Points on a hilly landscape, in no order, each with its height.
A ball rolls from a point to the lowest of its 2 nearest points, and stops where none of them is lower. Distance is the straight distance between rows; heights are no part of it.
Q_751 height 34.2: [ 2.087, -1.521, -2.964, -2.368, -2.691, -0.527, -0.534, -3.642, -2.244,
  0.028,  0.973, -0.818, -1.249,  1.639, -1.613,  0.505,  3.649,  0.663,
 -0.020,  1.692, -0.276, -3.907,  2.847,  1.604, -3.221,  5.220,  4.652,
 -1.315]
Q_848 height 28.3: [-2.783,  2.478,  5.235,  1.373, -4.825,  2.685,  1.903, -4.663,  0.116,
  4.479, -2.033, -0.549, -0.084, -1.679, -1.005, -1.191, -0.300,  2.168,
 -0.802, -5.914, -0.211,  0.702,  2.443,  0.217,  2.368,  0.190,  0.366,
  3.831]
Q_220 height 74.7: [-1.895,  0.723,  1.951, -2.020,  2.438, -0.229, -1.408,  0.107, -3.330,
 -2.802, -1.820,  2.563, -0.497,  0.649,  4.858, -1.379, -1.278, -1.811,
  0.403,  2.142,  1.441,  1.197, -4.882, -1.107,  0.721,  0.001,  2.782,
 -1.209]
Q_198 height 35.3: [-0.305,  1.635, -0.226, -0.897, -0.938, -0.430, -1.406, -0.858, -5.541,
  2.485, -1.253, -1.628, -0.403, -0.773,  1.120, -2.008,  1.819, -0.381,
  0.540, -0.449,  1.463,  0.234, -0.140, -0.232, -0.659,  1.180,  4.090,
  3.818]
Q_142 height 68.4: [-0.093, -1.540, -7.433, -2.155, -0.324,  1.119, -3.708,  1.296, -0.835,
  2.063,  4.007,  0.545,  0.072,  3.014, -1.020,  0.331,  0.390, -0.859,
  1.575,  1.106,  1.235, -1.435, -1.290, -2.080, -0.176,  1.425,  1.732,
 -0.172]
Q_656 height 62.8: [ 0.996, -0.544, -2.681, -0.140,  2.761, -0.972,  0.155,  2.272, -0.775,
 -2.037, -2.344, -1.269,  1.217, -0.501,  1.029, -0.765,  0.105, -1.528,
  0.298,  1.260,  1.847,  1.406, -0.260, -2.370,  1.795, -3.042, -1.092,
 -0.625]
Q_952 height 32.3: [ 2.741, -2.617, -2.066,  0.690,  2.882, -0.197,  2.524, -0.412,  4.046,
  0.068, -1.664, -1.728, -0.148, -1.007, -3.439,  0.597, -0.716, -0.118,
 -1.260,  0.644, -1.612, -2.703,  3.794,  1.353,  0.676, -0.234, -1.516,
 -2.307]
Q_810 height 60.0: [-0.279, -0.040,  0.665, -0.590,  2.028,  0.680,  1.026,  0.581,  1.642,
 -1.003, -4.027,  0.743,  2.011,  0.598,  1.337, -2.413, -1.118, -2.334,
  0.808,  1.010, -0.150,  0.268, -1.368, -1.023,  2.171, -2.431,  1.850,
 -0.809]
Q_303 height 53.0: [-4.366,  0.352,  0.596,  0.427, -0.569, -1.497,  1.991, -1.311,  3.069,
  0.887, -2.600,  3.163,  1.828,  0.951,  0.787, -2.968, -1.033,  0.368,
  3.555, -4.422, -1.883,  1.039, -1.007, -0.827,  1.163, -1.269,  1.163,
  0.426]
Q_571 height 41.2: [-0.513,  0.854,  5.401,  2.013, -2.149,  1.244,  3.801, -4.633,  3.642,
  0.760,  0.655, -1.309, -0.803, -1.808, -3.449,  1.500, -0.008,  2.817,
 -2.704, -1.426, -1.570, -2.227,  3.320,  1.497,  0.156,  1.437, -3.699,
 -0.173]
Q_835 height 12.3: [-2.118,  1.284,  3.205,  0.567,  2.256, -1.840,  0.350,  3.639,  1.963,
  0.123, -0.451,  0.716,  0.395, -1.326,  0.834, -1.210,  1.461,  1.282,
 -3.081, -0.259, -0.893,  0.142, -2.312, -0.429,  1.900, -3.509, -3.797,
  0.186]
Q_404 height 38.8: [-2.766, -2.065, -0.202, -1.011, -1.082,  0.833, -0.131, -3.803,  1.440,
 -2.940, -0.107,  2.932, -1.173,  3.178,  0.563,  1.490, -0.959, -0.773,
  3.483,  1.149,  0.875, -1.585, -0.301,  1.365, -1.261,  2.658,  0.410,
 -1.258]
Q_906 height 30.2: [ 4.060, -3.168, -6.614,  1.223, -0.130, -1.111, -2.679,  0.525,  4.869,
 -2.261,  2.801,  2.075,  2.226,  1.160, -2.848,  1.766, -2.320, -1.480,
  2.670,  5.801, -3.076, -1.005, -1.844,  1.125, -0.638,  4.823,  3.594,
 -4.111]
Q_141 height 16.6: [ 2.270, -2.629, -6.583,  1.787, -0.596, -2.402, -2.835,  1.356,  4.583,
 -3.216,  3.169,  4.601,  2.870,  1.819, -1.869,  2.120, -5.533, -0.608,
  5.175,  2.738, -1.978,  1.531, -2.214, -1.396, -0.984,  4.634,  2.485,
 -4.109]
Q_515 height 22.3: [ 2.959,  0.891,  2.896,  0.538,  1.415, -0.470,  2.352,  0.737,  1.107,
  2.373, -1.889, -1.726,  0.987, -1.761, -0.969, -0.112,  1.500,  1.414,
 -1.774, -1.100,  1.948, -1.272,  3.719,  0.168,  3.743, -2.899, -7.660,
  1.003]
Q_71 height 18.7: [-0.976, -0.192,  1.899, -0.601, -2.762,  1.035,  0.032, -3.631, -1.044,
  2.039,  0.802, -1.004,  0.391, -1.683, -0.896, -0.116,  4.986, -0.051,
 -0.909, -0.661, -1.278, -1.773,  1.501,  0.343, -2.737,  0.865,  2.752,
  0.955]
Q_342 height 42.2: [-1.762,  3.040,  6.929,  2.618, -3.316,  0.867,  2.914, -2.464,  2.118,
  3.146, -0.193, -2.056, -0.525, -3.722, -1.468,  0.465,  1.707,  4.029,
 -6.101, -2.205, -0.816, -1.157,  2.103,  0.515,  3.570,  0.235, -3.831,
  0.855]
Q_549 height 35.2: [ 0.714,  2.912,  5.714, -0.699, -0.327,  1.655, -0.133,  1.394, -6.779,
  4.077, -2.589, -2.465, -2.986, -0.558,  1.566, -0.320,  0.075, -0.510,
 -3.020, -3.216,  5.205,  2.939,  0.594, -0.039,  3.162, -3.046, -1.417,
  3.949]
Q_801 height 54.4: [-0.595,  0.575, -3.701,  0.040, -0.586, -2.436, -0.662,  0.226,  0.565,
 -1.315, -2.419,  2.455,  2.654,  0.403,  1.113, -1.966, -2.965,  0.340,
  4.456, -1.462, -1.592,  1.936, -0.204, -1.037,  0.010,  1.703,  3.525,
 -0.552]
Q_908 height 42.1: [ 1.825, -0.211, -1.917, -0.840, -1.741, -0.923, -2.765, -0.389, -3.246,
 -0.750, -0.623, -1.727,  1.157, -0.544, -0.905, -0.233,  1.163,  0.870,
 -0.319, -1.415, -0.971,  0.055,  3.490,  0.054, -2.215,  2.853,  1.908,
 -0.186]
Q_339 height 2.2: [-1.685,  0.970,  1.080, -0.962,  2.806, -1.809, -2.402,  2.979,  3.610,
 -3.625, -1.212,  2.937,  2.641,  1.003,  0.718, -1.215, -5.319,  0.235,
  2.039, -0.891, -4.199,  1.550, -3.639,  0.440,  1.303, -1.496, -1.260,
 -1.627]
Q_76 height 53.8: [-4.797, -0.384,  2.102, -1.083, -1.879,  3.051, -0.118, -1.607,  0.366,
  2.203,  0.891,  2.078, -0.452,  2.338,  1.695, -1.802,  0.956, -2.468,
  3.164, -2.291,  0.730, -1.030, -0.657, -1.545, -1.499, -2.074,  1.381,
  1.689]
Q_772 height 71.9: [ 0.948, -1.436, -4.776, -3.933,  2.478,  2.414, -3.954,  1.965,  1.217,
  1.968,  1.592,  0.465,  1.716,  2.653, -0.782, -1.793,  1.907, -2.339,
 -0.474,  2.912,  2.421, -4.245, -1.707, -0.735,  0.647,  1.317,  1.092,
 -0.788]
Q_552 height 33.3: [-0.084, -0.770, -2.999, -2.022,  0.563,  0.152, -1.920, -0.150,  0.166,
 -3.377, -0.532,  1.858, -0.038,  2.338, -0.145,  1.278, -2.427, -0.617,
  2.013,  2.643,  0.603, -2.671, -2.194,  0.882, -0.557,  5.214,  2.580,
 -1.443]
Q_719 height 49.6: [ 2.074, -3.854, -3.147,  1.273,  1.822,  1.478, -2.460,  2.609,  6.663,
 -2.300,  6.076,  2.494,  1.107,  1.430, -2.277,  2.511, -3.030, -3.216,
  1.654,  3.530, -4.953, -0.532, -3.772, -0.134, -2.878,  0.391,  0.299,
 -5.108]
Q_53 height 69.7: [ 3.520,  1.004,  1.109,  0.016,  1.464, -2.873,  0.574, -0.581, -4.128,
  0.319, -4.107, -3.752, -0.447, -2.269, -0.354, -0.224,  1.820,  0.828,
 -2.955, -0.093,  3.960,  0.216,  1.139,  0.488,  1.923,  1.913, -3.428,
  2.024]
Q_604 height 45.8: [-1.033,  0.312, -0.950,  1.023,  1.488,  0.112,  1.345, -0.658, -0.566,
 -2.353, -1.783, -0.460, -2.621, -0.823, -0.138,  2.368,  0.023,  0.849,
 -1.341,  1.686,  1.985, -2.165,  0.611,  1.413,  0.763,  1.649, -1.522,
 -0.049]
Q_58 height 17.8: [ 0.324,  1.328,  1.093,  0.689, -0.612,  2.439,  2.613, -0.663, -1.772,
  1.468, -0.553, -2.510, -3.030, -0.624, -0.841,  0.817,  0.220,  0.440,
 -3.090, -2.399,  3.406, -0.146,  2.958, -0.125,  1.933, -1.789, -2.815,
  2.213]
Q_172 height 41.4: [-1.476, -0.415,  1.425, -0.891,  1.600,  0.524,  0.575,  0.031,  4.471,
 -1.354, -1.801,  1.616,  1.286,  0.894, -1.095, -0.108, -3.515,  1.496,
 -0.501, -1.145, -1.824, -1.826,  2.052,  0.895,  1.809, -1.819, -2.775,
 -1.580]
Q_977 height 73.5: [ 0.461,  2.518,  2.396,  1.400, -0.264, -2.967,  1.978, -2.677, -1.301,
  0.451, -4.223, -1.270, -1.015, -1.929, -1.413,  1.122, -0.337,  3.637,
 -2.210, -2.169,  1.920,  0.062,  1.181,  1.002,  2.221,  2.828, -2.570,
  3.363]
Q_516 height 57.4: [ 1.020,  2.331,  1.838,  0.597,  0.075, -2.461, -1.055,  1.021, -7.242,
 -3.261, -2.873, -0.418, -0.994, -2.182,  4.405, -0.447, -0.503, -0.257,
 -1.279,  0.190,  2.941,  4.093, -2.464, -0.842, -0.214, -1.364,  1.954,
  0.562]
Q_878 height 37.6: [-1.440,  2.098,  6.412,  0.032,  0.327, -0.823,  1.219, -1.402,  3.222,
  4.369,  0.173, -1.796,  1.601, -2.071, -2.945,  1.888,  3.234,  3.429,
 -4.867,  0.488, -1.460, -3.149,  1.248,  0.775,  3.326,  0.412, -3.836,
  0.714]
Q_195 height 50.5: [-3.125, -3.363, -0.122, -1.661, -2.906,  1.550,  0.759, -2.405,  2.873,
  0.315,  2.515,  1.814,  0.252,  2.999,  0.661, -1.616,  1.493, -3.782,
  4.470,  0.235, -0.355, -2.136, -2.871, -1.897, -2.622, -0.445,  2.108,
 -1.422]
Q_235 height 78.3: [ 0.058,  0.842, -1.114, -2.837,  3.252, -0.591, -3.715,  1.953, -0.409,
 -3.276, -2.296,  4.707,  1.205,  0.472,  2.890, -0.528, -4.280, -2.098,
  2.026,  1.816, -0.051,  1.313, -5.792, -1.703,  0.474,  1.615,  2.039,
 -3.022]
Q_600 height 4.9: [ 0.552, -1.584, -5.261,  1.431, -2.075,  1.057, -2.997,  0.493,  2.297,
 -2.686,  3.687,  5.111,  1.907,  2.515,  1.419,  2.239, -4.092, -1.766,
  4.438,  2.301, -1.172,  2.439, -2.162, -3.485, -2.150,  2.516,  1.320,
 -3.201]
Q_95 height 71.3: [-3.552,  0.714,  1.767, -0.990,  2.181, -0.147,  0.614,  2.076, -3.457,
 -0.816, -0.225,  0.937, -1.148, -0.045,  4.913, -0.579,  2.004, -2.169,
 -2.008,  1.365,  3.088,  1.944, -5.288, -1.881,  0.224, -3.715,  1.539,
  0.698]
Q_993 height 66.1: [-2.352, -1.534, -4.647,  0.251,  0.247,  2.056, -2.341,  1.215, -1.999,
  0.596,  2.700,  1.461, -1.360,  3.436,  0.835,  1.246,  0.911, -1.288,
  2.158, -0.442,  0.656,  1.042, -1.229, -2.820, -1.547, -1.854,  0.148,
 -0.007]
Q_320 height 55.1: [-1.670, -2.393, -2.412, -0.048,  2.654,  2.103, -2.623,  2.111,  4.918,
 -2.450,  3.468,  2.318,  2.562,  1.655,  0.385, -0.671, -1.591, -2.704,
  1.284,  3.690, -2.760, -0.240, -3.817, -1.586, -1.629,  0.033, -0.320,
 -3.433]
Q_883 height 44.5: [ 2.190, -1.181, -1.297, -1.213, -1.984,  0.369, -3.753,  0.309, -3.667,
 -1.971,  3.019, -2.283,  0.415, -1.339,  1.495,  1.428,  1.555, -0.062,
 -0.195,  2.443, -1.402, -0.168, -0.018, -1.167, -4.525,  2.624,  1.454,
 -0.332]
Q_882 height 58.9: [ 2.195,  1.254, -3.121,  2.079,  0.527, -2.488, -0.796,  1.931, -7.474,
  1.578, -0.111, -0.725,  0.151, -0.490,  3.733, -1.473,  0.432, -0.740,
  1.356, -0.109,  2.367,  6.649, -3.965, -3.048, -0.786, -2.622,  4.978,
  3.416]
Q_747 height 44.1: [-1.589, -0.397,  2.460, -0.346,  1.314,  1.145,  1.254, -0.062,  5.733,
 -1.669,  1.426, -0.154,  0.422,  0.017, -0.853,  0.492, -1.292,  1.649,
 -0.941, -1.959, -4.008, -1.352,  4.282,  2.540, -1.040, -2.798, -4.759,
 -2.625]
Q_438 height 49.5: [-2.924,  0.162, -1.717,  1.759, -0.829, -0.918, -0.161, -0.535,  0.325,
 -0.024,  0.131,  1.450,  1.343, -0.240,  1.543, -2.188, -0.305,  0.145,
  2.601, -1.595, -1.836,  2.681, -1.712, -1.712, -1.225, -1.539,  2.012,
  1.081]
Q_130 height 36.6: [-0.588,  0.361, -0.246, -0.008, -2.389, -0.367, -1.234, -1.337,  0.048,
  0.628, -1.368, -0.541, -0.002, -0.094, -2.373, -0.916,  0.458,  2.057,
  0.533, -3.844, -0.629, -0.878,  4.782,  0.807, -0.233,  0.612, -0.277,
  0.747]
Q_122 height 21.0: [-3.335,  2.762,  5.635,  0.745,  0.613,  0.175,  2.544,  3.330, -0.325,
  0.367,  0.489, -0.177, -1.485, -1.796,  2.973, -0.721,  3.431,  1.641,
 -4.948, -1.509,  2.516,  0.542,  0.696,  0.241,  2.041, -4.756, -3.932,
  1.031]
Q_33 height 56.6: [-1.874,  1.124,  1.590, -0.052, -1.446,  3.179, -0.269,  2.542, -5.637,
  3.292,  1.772, -0.779, -1.496,  0.435,  2.161, -1.598,  2.209, -1.110,
  0.819, -2.230,  1.607,  2.590, -1.164, -0.927, -2.924, -3.588,  4.775,
  3.348]
Q_639 height 51.4: [-4.561,  0.508,  6.772,  0.544, -3.379,  3.724,  3.232, -0.875, -0.280,
  1.152,  0.248,  1.312, -1.470,  0.799,  1.501, -1.690,  1.630, -0.783,
  0.492, -4.849,  1.004,  2.048, -0.430, -0.575, -1.247, -5.212, -0.602,
  0.799]
Q_233 height 59.1: [-0.022, -0.650, -3.615,  1.475, -0.006, -1.350, -0.121,  1.040,  4.509,
 -3.611, -0.598,  3.009,  3.026,  1.013,  0.915, -1.223, -4.805, -1.362,
  3.663,  0.524, -2.848,  1.939, -0.941, -1.626, -0.324,  0.394,  1.773,
 -3.458]
Q_484 height 44.3: [-2.398,  0.847, -3.408,  1.186, -1.879, -0.499, -0.856,  0.052, -4.780,
  0.815,  2.667,  0.410, -0.120,  0.268,  1.483, -0.332,  2.056, -0.092,
  1.877, -1.147, -0.680,  3.397, -3.013, -1.128, -3.220, -0.588,  3.538,
  2.528]
Q_641 height 12.4: [ 2.119, -0.176, -1.132,  1.247, -0.786,  1.084,  2.243, -1.623, -0.432,
  0.652, -0.395, -4.020, -2.718, -1.055, -3.373,  1.489,  0.857,  2.363,
 -2.141, -2.812,  1.101, -1.840,  6.162,  1.747,  1.296, -0.159, -5.067,
  1.458]
Q_825 height 40.6: [-0.353, -0.115, -1.414, -3.519, -2.832,  1.270, -1.377, -3.786, -3.402,
  2.393,  1.584,  0.742, -1.063,  2.716, -0.151, -0.594,  3.553, -1.719,
  1.450,  1.922,  0.569, -3.654,  0.446,  1.270, -3.301,  3.302,  4.974,
  0.897]
Q_904 height 28.0: [-2.842,  3.488,  5.722,  0.144,  0.668,  1.108,  0.351,  3.268, -3.771,
  3.260, -0.540, -0.703, -1.721, -1.981,  2.238, -1.348,  1.917,  0.684,
 -3.181, -3.112,  3.032,  3.505, -0.201, -0.246,  3.280, -4.753, -3.121,
  3.055]
Q_64 height 41.5: [ 4.695, -2.745, -6.862,  1.621,  2.086, -0.557, -3.387,  3.022,  4.305,
 -0.634,  5.929,  1.809,  2.249,  1.031, -2.884,  3.211, -3.442, -2.606,
  1.539,  6.195, -3.730,  0.684, -3.384, -0.170, -1.535,  2.803,  0.788,
 -4.462]
Q_162 height 41.7: [ 0.768, -1.151,  0.717,  1.895, -0.592,  0.218,  0.881, -1.656,  0.803,
 -3.259,  0.870, -3.162, -1.456, -3.537, -2.067,  1.267,  1.620,  1.554,
 -1.823,  0.438, -3.538,  0.241,  2.835,  1.581, -3.243,  1.732, -0.537,
 -1.489]
Q_745 height 31.3: [ 1.545,  0.631,  2.856,  0.421,  3.457, -2.498,  0.942,  1.058,  4.758,
  2.637, -0.283, -1.944,  1.829, -1.628, -3.013,  1.550,  1.890,  1.950,
 -4.263,  2.475, -0.013, -3.031, -0.400,  2.564,  4.012,  0.614, -5.622,
  0.831]
Q_376 height 39.5: [ 1.463, -1.939, -3.266, -2.318, -2.087,  0.933, -3.174, -2.988, -2.965,
 -0.723,  3.991, -1.642, -1.070,  0.019, -1.059,  1.746,  4.077,  0.936,
  0.101,  2.838, -1.501, -2.101,  1.322,  0.071, -4.836,  3.944,  1.930,
 -1.327]
Q_446 height 46.3: [ 3.149, -1.469, -2.145,  3.448,  0.409, -2.673,  0.798,  1.329,  0.782,
 -2.721,  0.706, -2.562, -0.345, -3.793, -0.799,  1.266,  0.096,  1.952,
 -1.817,  1.226, -2.224,  1.526,  1.961,  1.950, -2.131,  1.470, -1.782,
  0.458]
Q_409 height 42.4: [-1.494,  0.847,  0.581,  0.228,  0.380, -0.265,  1.627, -3.758,  0.650,
 -0.998, -3.135,  1.207, -0.756,  1.452, -0.641,  1.473, -1.481,  2.105,
  0.808,  0.040,  0.572, -1.990,  0.376,  1.817,  2.112,  2.384,  0.056,
 -0.752]
Q_701 height 49.0: [-4.831,  0.928,  4.884, -0.455, -1.174,  4.217,  2.823,  2.125,  1.884,
  1.515,  2.261,  1.305, -0.854,  0.572,  1.050, -0.415,  1.800,  0.307,
 -1.927, -3.009, -0.521,  0.051,  2.222, -1.121, -0.666, -5.319, -2.395,
  0.088]
Q_743 height 58.4: [-0.660, -1.953, -2.200,  1.801,  2.894,  0.768,  1.121,  2.121,  2.882,
 -2.995,  1.532,  1.855,  1.916,  0.716,  0.960, -0.464, -2.807, -1.779,
  1.628,  1.930, -2.328,  1.577, -1.647, -2.259, -0.885, -3.131, -1.115,
 -1.822]
Q_884 height 23.8: [-1.839, -0.057,  5.093,  0.079, -5.309,  3.462,  1.449, -5.287, -0.957,
  4.502,  0.399, -1.503,  0.149, -0.882, -1.060, -0.785,  3.387,  0.829,
 -1.001, -3.113, -0.162, -0.970,  1.393,  0.484, -0.886,  0.471,  2.005,
  1.592]
Q_541 height 37.7: [ 1.741, -0.305,  0.906,  0.214,  3.870,  0.428,  0.432,  1.793,  4.276,
 -1.232, -1.362, -0.542,  1.136, -0.317, -2.205,  0.177, -3.159, -0.700,
 -2.152,  2.427, -0.458, -2.334,  1.491,  3.092,  1.740, -1.611, -3.930,
 -1.364]
Q_913 height 24.5: [ 0.547, -1.508, -3.287, -0.577,  3.604, -2.156, -2.846,  1.811,  2.286,
 -3.770, -1.520,  3.229,  0.218,  1.457, -0.179,  2.041, -4.892, -0.582,
  2.188,  3.095, -0.685, -0.950, -2.740,  1.714,  2.869,  4.801,  0.398,
 -2.146]
Q_179 height 46.6: [-3.225,  1.092,  5.349,  0.234,  0.043,  3.064,  4.076,  0.566,  5.455,
  0.425,  1.829,  0.279, -0.754, -0.271, -0.482, -0.915,  0.573,  2.042,
 -3.128, -1.086, -2.426, -2.024,  3.191,  0.608,  0.579, -4.636, -5.147,
 -1.802]
Q_853 height 25.6: [ 0.201, -0.087,  1.150,  0.225, -3.940,  1.025, -1.098, -3.197, -4.498,
  2.188,  1.739, -2.532, -1.236, -0.738, -0.254, -1.609,  3.936,  0.349,
  0.164, -1.497, -0.052, -0.844,  0.707,  1.450, -4.560,  2.287,  4.395,
  3.679]
Q_692 height 32.5: [-1.537,  0.841,  1.877,  0.876, -4.688,  0.158,  1.535, -4.606,  0.803,
  1.364, -2.612,  0.794, -0.385, -0.116, -1.998, -1.574, -1.748,  1.878,
  1.742, -5.377, -0.431, -0.145,  3.227,  1.783,  0.899,  2.293, -0.081,
  1.557]
Q_522 height 48.3: [ 1.890, -0.842, -0.841, -0.187,  4.139, -0.934,  1.350,  0.639, -0.663,
 -1.743, -1.973, -1.909, -1.415, -0.658, -0.267,  1.976,  0.573, -0.642,
 -1.764,  5.277,  2.622, -2.666, -1.761,  1.935,  2.695,  2.351, -2.303,
  0.363]
Q_476 height 51.3: [ 4.696,  0.253,  0.983,  2.903,  1.605, -2.891,  1.648,  1.883,  0.692,
 -2.752, -1.631, -3.165,  0.951, -2.947, -1.702, -1.218, -1.838,  1.752,
 -2.595, -0.898, -2.131,  0.699,  2.355,  2.682,  0.187,  0.356, -3.931,
 -0.161]
Q_561 height 64.1: [ 3.454,  2.096,  2.211,  0.308,  1.082, -3.528,  1.943,  0.537, -6.315,
 -0.914, -4.402, -1.606, -2.033, -2.453,  3.155, -0.778,  0.695, -0.298,
 -1.999, -0.402,  5.065,  2.938, -1.486,  0.155,  1.947, -1.115, -1.889,
  2.200]
Q_265 height 42.7: [ 3.883, -0.677, -0.094, -1.268,  5.203, -0.680, -0.928,  2.467,  2.034,
 -1.518, -1.250, -1.070, -0.136,  0.290, -1.802,  1.931, -2.703, -2.127,
 -1.922,  4.880,  0.608, -1.752, -0.971,  2.091,  1.732,  1.140, -2.617,
 -1.728]
Q_621 height 13.2: [-1.620,  0.996, -0.619, -0.420,  3.968, -3.815,  0.103,  0.424,  4.396,
 -2.737, -2.772,  2.671,  0.957,  1.161, -0.725, -1.004, -4.965,  0.712,
  1.222,  0.625, -1.837, -0.147, -2.682,  1.808,  2.924,  2.326, -1.224,
 -1.452]
Q_822 height 66.5: [-1.095,  1.618, -2.725, -0.053,  0.844, -1.295, -0.598,  2.428, -6.238,
  0.646,  0.511, -0.440, -0.481, -0.153,  4.653, -0.045,  1.836, -2.211,
  0.634,  1.738,  2.414,  3.510, -4.806, -4.000, -0.572, -3.912,  3.000,
  1.791]
Q_431 height 63.9: [-3.696, -0.199, -2.008,  0.721, -0.987,  2.560,  0.863,  1.562, -2.972,
 -0.663,  2.453,  0.181, -2.815,  2.246,  2.209,  0.722,  0.087,  0.046,
  2.274, -3.151,  0.235,  2.842, -0.532, -2.151, -2.921, -4.659,  0.026,
  1.045]
Q_563 height 54.3: [-4.866,  2.002,  5.645, -1.510, -1.991,  2.151,  0.353, -0.881, -1.554,
  3.742, -1.436,  1.890, -0.916,  1.654,  2.761, -1.205, -0.534, -1.018,
  2.432, -4.856,  1.428,  1.374, -1.630, -0.852,  0.341, -3.917,  2.878,
  1.878]
Q_16 height 61.2: [-3.517,  1.323,  0.992,  1.513, -1.226,  1.578,  0.980,  1.373, -5.193,
 -0.565,  1.683, -0.417, -2.240,  0.188,  2.678, -0.557, -0.929,  0.106,
  0.067, -5.055,  1.508,  5.581, -0.149, -1.198, -1.980, -4.607,  1.989,
  2.578]
Q_553 height 37.9: [-0.217, -0.408,  0.652,  0.494, -1.313,  0.470,  2.267, -3.291,  4.089,
 -0.080,  2.172, -2.561, -1.045, -1.995, -3.465,  1.270,  1.819,  1.610,
 -1.525, -0.440, -2.559, -2.804,  2.720,  1.363, -1.823,  1.356, -1.333,
 -1.264]
Q_3 height 22.5: [ 0.331,  0.713,  3.890, -0.623,  5.351, -2.798, -1.088,  4.859,  2.687,
  1.438, -0.191,  0.438,  1.947, -1.651,  0.773,  1.192,  0.854,  0.019,
 -3.070,  3.371,  0.279, -1.815, -1.747,  1.024,  3.655, -0.513, -4.733,
  0.825]
Q_533 height 56.5: [-2.461,  2.323,  1.227, -0.584,  1.190, -2.134,  0.441, -1.447,  2.535,
  1.145, -5.293,  1.738,  1.495,  0.459,  0.498, -2.330, -2.054,  0.282,
  1.596, -1.184, -1.054, -0.236, -2.485, -0.439,  4.346, -0.781,  1.244,
 -0.034]
Q_542 height 13.8: [ 7.407, -3.110, -4.993, -1.676,  1.046, -1.964, -2.449,  0.619,  2.259,
 -1.613,  1.302, -1.002,  0.384,  0.851, -3.537,  1.542, -0.360, -0.850,
 -1.089,  5.634, -0.221, -2.022,  3.058,  0.676, -0.162,  5.777,  3.417,
 -3.111]
Q_916 height 47.3: [ 1.620,  2.344, -0.585,  0.690, -0.847, -1.477, -0.045,  0.393, -8.396,
  0.990, -2.453, -0.526, -1.730, -1.243,  2.895, -1.221, -0.643, -0.335,
  1.375, -2.051,  3.247,  3.692, -2.200, -0.854,  0.057, -0.103,  5.509,
  3.085]
Q_294 height 27.0: [ 4.657, -3.318, -3.380, -3.584, -2.095,  0.783, -2.305, -1.647, -0.074,
 -1.608,  1.586, -0.501, -0.040,  1.028, -3.572,  1.602,  1.932,  0.681,
  0.254,  3.078,  0.280, -3.066,  4.386,  2.209, -1.598,  6.271,  3.929,
 -2.978]
Q_836 height 25.9: [ 2.826,  1.070,  3.142, -1.991, -0.470,  1.257,  0.138,  1.815, -4.149,
  3.524, -2.426, -4.042, -1.109,  0.113, -0.008, -0.425,  1.344, -1.181,
 -2.061, -2.148,  4.643,  0.256,  2.744, -1.124,  1.453, -2.346, -2.930,
  1.679]
Q_344 height 17.3: [ 2.492,  0.424,  1.110,  0.535,  2.011, -1.861,  2.639, -0.389,  3.687,
  0.141, -0.410, -2.901,  0.154, -0.317, -3.683,  0.830, -1.531,  2.796,
 -2.163, -1.980, -0.102, -1.501,  5.052,  2.179,  2.479, -1.633, -6.546,
  0.616]
Q_497 height 50.8: [-0.463,  0.399, -1.857,  0.578, -4.051,  1.681, -0.546,  0.584, -5.821,
  3.962,  3.862, -0.793, -1.157,  1.027,  2.099, -1.615,  2.252, -1.402,
  3.527, -1.820,  0.303,  2.122, -2.171, -0.651, -4.719, -1.808,  6.939,
  3.327]
Q_732 height 25.7: [ 5.925, -3.050, -4.429,  0.125,  0.587, -0.813,  0.377,  0.497,  2.418,
 -0.478, -0.020, -2.335,  0.189, -0.743, -2.307,  1.203,  1.148,  0.089,
 -0.166,  3.427, -0.569, -1.513,  4.146,  0.625,  0.038,  2.027,  0.704,
 -1.779]
Q_649 height 29.8: [ 4.555,  2.590,  4.982,  0.262, -0.681, -2.853,  2.783,  1.480,  0.786,
  4.620, -2.249, -3.284,  1.165, -3.312, -1.103, -1.119,  2.913,  2.681,
 -3.897, -3.104,  2.481,  0.561,  2.179,  1.458,  5.030, -0.773, -8.934,
  3.809]
Q_322 height 13.1: [ 0.677, -1.861, -7.103,  1.517, -2.960,  0.501, -1.106,  0.403, -0.089,
 -3.083,  3.845,  2.500,  0.137,  1.683,  1.164,  3.586, -1.835, -1.499,
  4.762,  2.361, -1.800,  2.798,  0.299, -3.910, -4.178,  0.277,  2.774,
 -2.555]
Q_856 height 46.1: [ 0.033, -2.399, -1.983, -1.727, -1.911,  1.160,  0.066, -3.536,  0.275,
  1.989,  0.536,  1.893,  0.708,  2.714,  0.969, -1.210,  2.293, -1.828,
  3.170,  1.959, -0.776, -2.908, -1.382,  0.394, -1.265,  1.140,  5.092,
 -0.899]

Call two points neighbours if one is among the 2 nearest of the other. Go from one point of each pair to the other, from neighbour to neighbour, staying as low as possible. Name the highest point that can't be avoided.
Q_542 and Q_600 => Q_233
Q_339 and Q_71 => Q_522
Q_71 and Q_541 => Q_883
Q_641 and Q_553 => Q_342

Where does a ball stop that starts at each point below?
Q_656 => Q_600
Q_563 => Q_541
Q_908 => Q_71
Q_142 => Q_484
Q_604 => Q_339
